Points, in no order, along strands that fork, close into loops and pass close to each other.
Points whose rows are less than 45.3 apart are linked; no others are. Some points are linked to none.
(402): [ 15 -10 -11   7 -16  13  -5  16  -2   0 -15   0  -1 -12  -3  -3  -6   5
  -9  11 -27   1  -6  14  -3]
(839): [ -8  -9   0  -3   1  -9   4 -15   0   8  16  -6  13  13  -2   1 -21  -3
   5   3   9  22  13   5  -1]
(84): [ -5  -9  -4  15   0   2  -9  -3 -11   8   8  -4  -5  -5  -5  13 -20  -1
 -13  22 -14  19  26  16  -6]
(845): [  5 -16 -15   3   4  27  -8  16  -2   0 -24   4 -18  -6 -24  -4   7  20
 -19  15 -10   6   2  15   7]
(737): [ 15 -16  -8  13  -5 -16  13   3  -6  -3  -4 -19 -21 -13   6   7  -2 -13
   5 -17  -8   3 -14  22 -20]
(897): [  0  -7  14  12  11 -23   2   1 -44  -5  -2 -19 -43   0  -5  -3   7 -10
  -6   3   8  13  12  -4   8]
(422): [ 10  16   7   8   2  -7   1   9  -9   1  -1   1 -29  -9  11   3  20  -2
  -4 -11 -20 -19 -22  -8  15]
(777): [  5  -1   1 -16 -22  -2 -18  -1  15   2   2  21  29  27  17  -7 -15  -4
   0   0   5   4  -4 -12   0]
(112): [-14   5   7 -15  22  20   5  -7  20  -6 -12   8  12   0 -21  -1  11  12
   6  -3  21 -10  -1 -18 -16]
(916): [ -8  11  -4  11   0  -9   3   7  -5 -11   3 -16  -9   7  -1  -9   9  11
  14   9   3 -12   1   1  15]
(264): [  4   8   9 -15 -10   0 -13  -8   9   4  11  17  32  19  14   5 -20  -7
   4   5   0  -1   1 -23  -1]
(483): [ 13   3  14  -7 -15  -4  -1   9  -7  10  -3  -1   3  -3  12  -4 -12 -11
  -1  13  -5  14  -5 -21  -6]
(380): [ -3 -13 -19  -1   7  16   0  10  -3   5 -20  -1 -24  -6 -18 -10  18  15
 -15   1   0  12   0  20  14]
(699): [ -7  -5  15   0  14 -17  14   0 -30   3  -7 -16 -25  -9  -4  -2   3  -7
  -4  -7  16  21   6 -10  -3]
(45): [-14   3  -3  12  13   0   1  -2 -12  -2 -10 -11 -25 -16 -18   9   5  13
  -6   9   6  -3  23   9   1]
(835): [ -7  13   1  -2  -7 -12  -2 -16   2 -13  20 -14  23  20   3   4 -17   5
  25  -3  10 -19  -3 -14   8]
(71): [ -7  -8   5  -4   3 -19  23  -8 -12 -10  -4 -29  -2  -4 -12  -3  -2   3
  14 -18  24   8   0  -4  -8]
(508): [ -2  -8   4  -4  -1 -13  14   4 -16   1 -10 -18 -14  -8  -4  -2  -3  -4
   0  -8  11  18  -2  -4 -10]
(597): [ -3  23  10  10   7  -2 -11   1 -12   1   8   3 -11  -2   6   7   0   1
  -1  24  -9 -13  13 -14  11]
(933): [ 11 -10  -3  13 -15 -17   3  -8   2   3  15  -5  14  12  18   4 -23 -20
   3   4 -15  17   4  16  -5]
(280): [ -2 -21 -11   8  11   0   6   3 -12   6 -12  -7 -34 -22  -9  10   3   1
  -9 -20  -2  15  -2  22 -13]
(907): [ -5   5   6 -20  -3 -17   4 -15   4   4   4   2   8   9  10   4  -6  -5
  10 -33  27   3 -17 -20  -2]
(271): [  5  -6   4   0  11   7  -7   1 -10  18   0  17 -31 -15  10  11  20 -10
 -23 -12 -18  12  -8   6  11]
(120): [ -9  16  15 -17   9   3 -11  -7   8  11   9  23  14  15   8   5  -6  -4
   2   1  12  -4  -3 -33   5]
(457): [  3   6   3  -2  13  10  -7   4  -4  16  -2  22 -26  -4   6   2  30  -2
 -23 -10 -13   2 -13   4  33]
(382): [ -7   2 -13  13   8  12 -16   5   0   1   8  14  -8  13   1   0  22  10
 -21   8 -20  -1  13  18  32]
(59): [ 13  -4 -13   8 -19   3   8  10   5  -7  -9  -8   9  -9   2  -3  -3   4
   4   6 -15  -7  -7  13  -9]
(960): [ 29   0   0  -2 -24  16 -13  17   8  -3  -7  14  16   2  13 -10   9   4
  -9   6 -33 -12 -17  -2   8]
(270): [ 15   7   2   2 -12  23 -19  22   3  -6  -9  13  11   8  -1 -16   8   6
  -9  25 -22 -15 -10 -14   9]
(256): [ -9  12   6 -18  -1  -6  -6  -2  -6   7  -1  17   0  22   8 -10  -2  -2
  -1  -5  23   3 -10 -32  15]
(633): [ -2   6  10  -6  -4 -11  -2   5  -9   7  -1   3  -8   8   8 -12   4  -6
  -2   4   5  11  -7 -18  14]
(162): [ -5  -2 -16   4  -3   6  -5   8  19   2   6  20  13  18  12 -10  12   4
  -7  -6 -12  -2  -5   8  18]
(653): [-13  11  13  -7   7 -12   6 -23  -3  -7  17 -17  19   4  -8   6 -14   7
  25  -8  11 -16  -1 -15   3]
(613): [ 19  -3 -10  15 -25  -8  -2   7  -1   1  11   2  17  10  22  -4 -15 -16
   1   8 -27   6   2  16   1]
(559): [-16  10   6  10  12  -9  -1 -17  -3  -3  21 -13   1  -3  -6  15  -6   4
   7   9   1  -7  20   7   5]
(117): [  5 -16  -4  19  10  -5   0  -1 -14   1  -4 -12 -36 -20   0  18  -4  -6
  -3 -11 -15   2   0  24 -13]
(155): [ 23   4  10 -15 -22  11  -4   5  16  -5 -10  17  29  -2  10  -7  -7  -4
   3   6  -2  -9  -8 -15 -21]
(415): [ -8   5   7  -4   7 -16  19 -15  -3 -12   8 -26  10  -3 -11   3  -6   6
  24 -16  19 -12  -5  -8  -6]
(281): [  3  14   2  -1   5  -2   0   9   1   7   1  14 -19  -2  13  -6  26   0
  -7 -16  -9 -13 -24  -6  22]
(525): [ -8  -5   4 -26   7  13   5  -7  24   2 -14  17  17   1 -11   0   4   4
  -2 -14  27   2  -6 -17 -20]
(384): [ -5   4 -14  -1  -5   2   2  -1  23 -16   4   1  26  17  -1  -7  -5  13
  15  -1   7 -19  -2   1  -2]
(727): [ -2  15   9   7  -5   2 -14   9  -9  -2  11   0   8  11   2  -7  -4   2
   3  31  -8 -11  11 -16  13]
(764): [-15  -3  -6  -4   6   7   3   2  10   2  -1   5   4   7  -9  -7   4   8
  -1  10  10   6   6  -3   3]
(486): [  3   2   0   0   9  25   3   7   8 -10 -15  -7  18 -13 -16   2  -7  11
   2  18  -7 -19   6  -2 -30]
(580): [  1  -5   9  12   4 -26  -2   7 -28  -4   6 -20 -31   9   4  -7  10 -11
   3  -1  -2   5  -4   0  15]
(738): [-18   5  -3  13  18   5  -7  -9  -2  -3  12   3  -7  -4 -10  13   4   8
  -8  16   1  -3  35  12   4]
(568): [  2   8   3  -2  -7  13 -16  14   3  -6  -2   9  15  23  -4 -17   2   6
   0  30  -2 -11  -1 -21  12]
(372): [ -5   1 -17  14   6   8  -7  12   1  -9  -1  -2 -12   6  -8  -7  19  21
  -7   9 -15 -14   0  21  30]
(672): [ 13  -3   1   6 -23 -21  -7   8 -10  -3  11 -13  -6  18  19 -14  -1 -13
   9   3 -10   2 -15  -5  17]
(445): [  7 -23  -3  15   3 -21   2   6 -15  -4   6 -17 -30   9   6  -5  10 -15
   1  -9  -6  11 -11  20  13]
(412): [-12   6  13  -1  23  22  -8  -4   1  -6  -8   3  -2 -10 -29   7   2  13
  -6  27   8 -10  25  -9 -11]
(477): [ 16   8  11  -2  -5  13  13 -13   4  -3   0  -6  35 -12  -3  11 -28  -6
  12   5 -10  -7   3   0 -24]
(564): [  6   5   3  -1   5   4  17  -9   7   3  -6 -12  15 -22  -8  14 -19   1
   7  -2  -6  -2   3   4 -25]
(182): [-14   7  16 -11  25  17   7 -10   7  -3  -4  -3   6 -14 -28   9   1  12
   3  11  17  -9  16  -9 -15]
(7): [-21   3   7  -9  21  -4   8 -16   2  12   6   3  -8 -10  -2   6  10  -9
  -4 -12  24  17   9  -1  -1]
(830): [ 21   2 -15  10 -24  -3  10   6   8 -12  -2  -5  14 -10  15  -5  -2  -1
  10  -7 -21 -19 -14  18 -11]
(670): [-10   4  -5  17  10 -18   2  -4  -4  -7  17 -17 -12   6   2   4   4  -3
  11   3   2  -9   6  12   6]
(359): [-17   7   5   0  26   6  11 -18   5   4   2  -4  -5 -27 -15  23   1   6
  -2  -2  10  -3  21   3 -15]
(590): [-12  -1 -12   9   6   3 -10   2  10   9  17  18   5  18  10  -5  13  -3
  -8  -1  -5   4   9  11  24]
(883): [  2   2   8  -3 -11 -26  -6   2 -15   8  13   1 -11  21  19 -10  -2 -17
   4  -6   6  13 -12 -17  16]
(553): [  2  -3  15 -32 -14 -13   3 -20   9   0  -3   4  21   4   1   5 -18   0
  11 -27  27   7 -12 -20 -11]
(493): [  5  19   9  12   2  -9  -6   7 -12   2   3  -2 -23 -14  12   7   8  -4
   0   7 -15 -15 -10  -9   3]
(656): [ -6  -2 -18   1  -1  12  -5   8  25 -15   3  16  27  18  -3 -11   7  13
   3   0  -1 -13   1   7   1]
(866): [ -7   4  -5  19   2  -1  -1   4 -22  -8  -8 -21 -34 -13 -16   2   2  13
   1  15  -3  -7  11  11   7]
(659): [ 10 -23 -15  11  -5 -12   4   8   3   0  -3  -8 -20  -1   5  -1   8  -8
  -6 -14 -15  10 -12  31   1]
(95): [ 25  -4   0  11 -30 -11  -8  12  -7  -1   9 -10   6   6  21 -11  -8 -15
   3  11 -23  -3 -15   6   9]
(373): [ -2   5   4   4  19  29 -11   9   3 -10 -13   2   7 -11 -23   7  -4  10
  -8  28  -8 -18  18  -7 -27]
(843): [-12 -12  -8   4  18   6   4  -3 -15  12 -11  -2 -39 -23  -9   6  15  -5
 -15 -20   9  16   8  22  -4]
(114): [ 26   9  12 -11 -16  19   5  -6  12 -10  -8   5  42  -7   0  -1 -17  -5
   6   6  -2 -15  -5 -12 -32]
(272): [ -8  -2  -1   2  15  -7  19  -9   4   4   1  -9  -7 -23  -5  18  -5  -2
   5 -13   4   1   3  12 -19]
(690): [  6 -14  -9   5  -1  26  -4  17   4   0 -24   4  -7 -17 -16  -2  -2  13
 -11  11 -19  -2  -1  10  -9]
(291): [ -2  15  -4  -6   3  -2   6   8  16   2  -2  16  -2   3  12  -6  16   2
   5 -19   6 -14 -18 -10  10]
(391): [ -5  -5  -4   5  16   9  -9  -8 -15  18  -6  15 -39 -19   1  10  20  -4
 -26 -13  -1  11   6  15  10]
(205): [ 30   4  -7   3 -29   6  -3  12  13 -10  -1  11  22   2  23  -9   5  -4
   5  -5 -27 -16 -16   7  -1]
(220): [ -9  -4  -4 -17   8  18  -2  -2  27   7  -7  31  18   6   3  -5  12  -4
  -6 -14  17   4  -2  -5  -9]
(664): [-10  -5  -5  13   2  -1 -10   0  -7   4  14  -1  11  11  -2   6 -13  -1
  -7  30 -12  16  29   9   9]
(705): [  1   2  -5  12  -8  -9   0  14 -23 -10  -5 -30 -18  -1 -10 -10  -2   9
  11  17  -2  -7   1   3   6]
(11): [-16  -7  -4  -2  26  -2   8 -13 -10  10  -2  -1 -26 -16  -2   7  20 -14
 -11 -18  23  17   9  15  -3]
(798): [  3  -8  -3 -16 -18  -5  -2  -6  20   8   3  19  23  16  13  -3 -11  -4
   1 -15  18  14  -4  -1  -5]
(721): [ -6  -5  -7  -7   4   2   4  -3  18  15   6  23  15  -1  15   6  -2  -9
  -6 -17   5  13   0   4  -6]
(551): [  1  13  -8  -8 -13  -1   1  -2  21 -16   0   5  24   9   9  -2  -3   9
  18 -16  12 -27 -15  -8  -7]
(804): [ -2 -23 -20   2  -3   4   3   9  -1   3 -10  -5 -17  -1 -10  -9  13   5
 -12  -9  -1  19  -6  30  13]
(82): [  5 -10   9  -5 -10 -15   9 -17   1   9  14  -8  17   8   4   6 -27 -15
   8  -2   2  18   3   4  -8]
(67): [ 23   1  18 -19 -26   5  -3   5   6   5 -12  11  18  -2   8  -8 -13  -8
   2   9   6   6  -8 -25 -19]
(865): [  2  15  -5 -10  -6  -4  15   1  17  -9  -5   0  10  -5   4  -4   8   8
  15 -21  13 -20 -15 -10 -11]
(24): [-17   3  11 -19  12 -11   7 -17  -6   9   7   5   0   3   4   4   7  -7
   2 -26  33  15  -6 -18   4]
(968): [-12  -9  -1  -1   8   6  -1 -12   7   5  16  -2  26   8 -11   6 -18   3
   0  14   0  15  25   9  -2]
(643): [  4  -8  10 -19 -11   5   6  -3   5  -7 -10 -10  21   3 -18  -7 -16   7
  10   8  19  10   2 -14 -16]

How many points has the smallest loop of links through each point below? Write none if it is on no loop.
(281): 24
(45): 7
(256): 19
(551): none
(933): none

A fork is a point with three links, a tip a point with one. Leave the first point through the second and follow the links. Name the first fork or tip that comes.
(84) / (664): (633)
(672) / (95): (84)
(727) / (568): (659)
(897) / (699): (835)
(372) / (382): (281)
(155) / (114): (182)
(865) / (551): (372)

Name the points in between on the shortest way along the links from the first point to the second, in order.
(220) / (672): (721) > (798) > (777) > (264) > (120) > (256) > (633) > (883)
(960) / (843): (270) > (568) > (727) > (597) > (493) > (422) > (281) > (457) > (271) > (391)
(798) / (486): (721) > (220) > (525) > (112) > (182) > (412) > (373)
(412) / (633): (182) > (359) > (272) > (564) > (477) > (114) > (155) > (67) > (483)
(281) / (845): (457) > (271) > (391) > (843) > (280) > (117) > (737) > (659) > (804) > (380)
(205) / (508): (830) > (59) > (402) > (690) > (845) > (380) > (804) > (659) > (445) > (580) > (897) > (699)
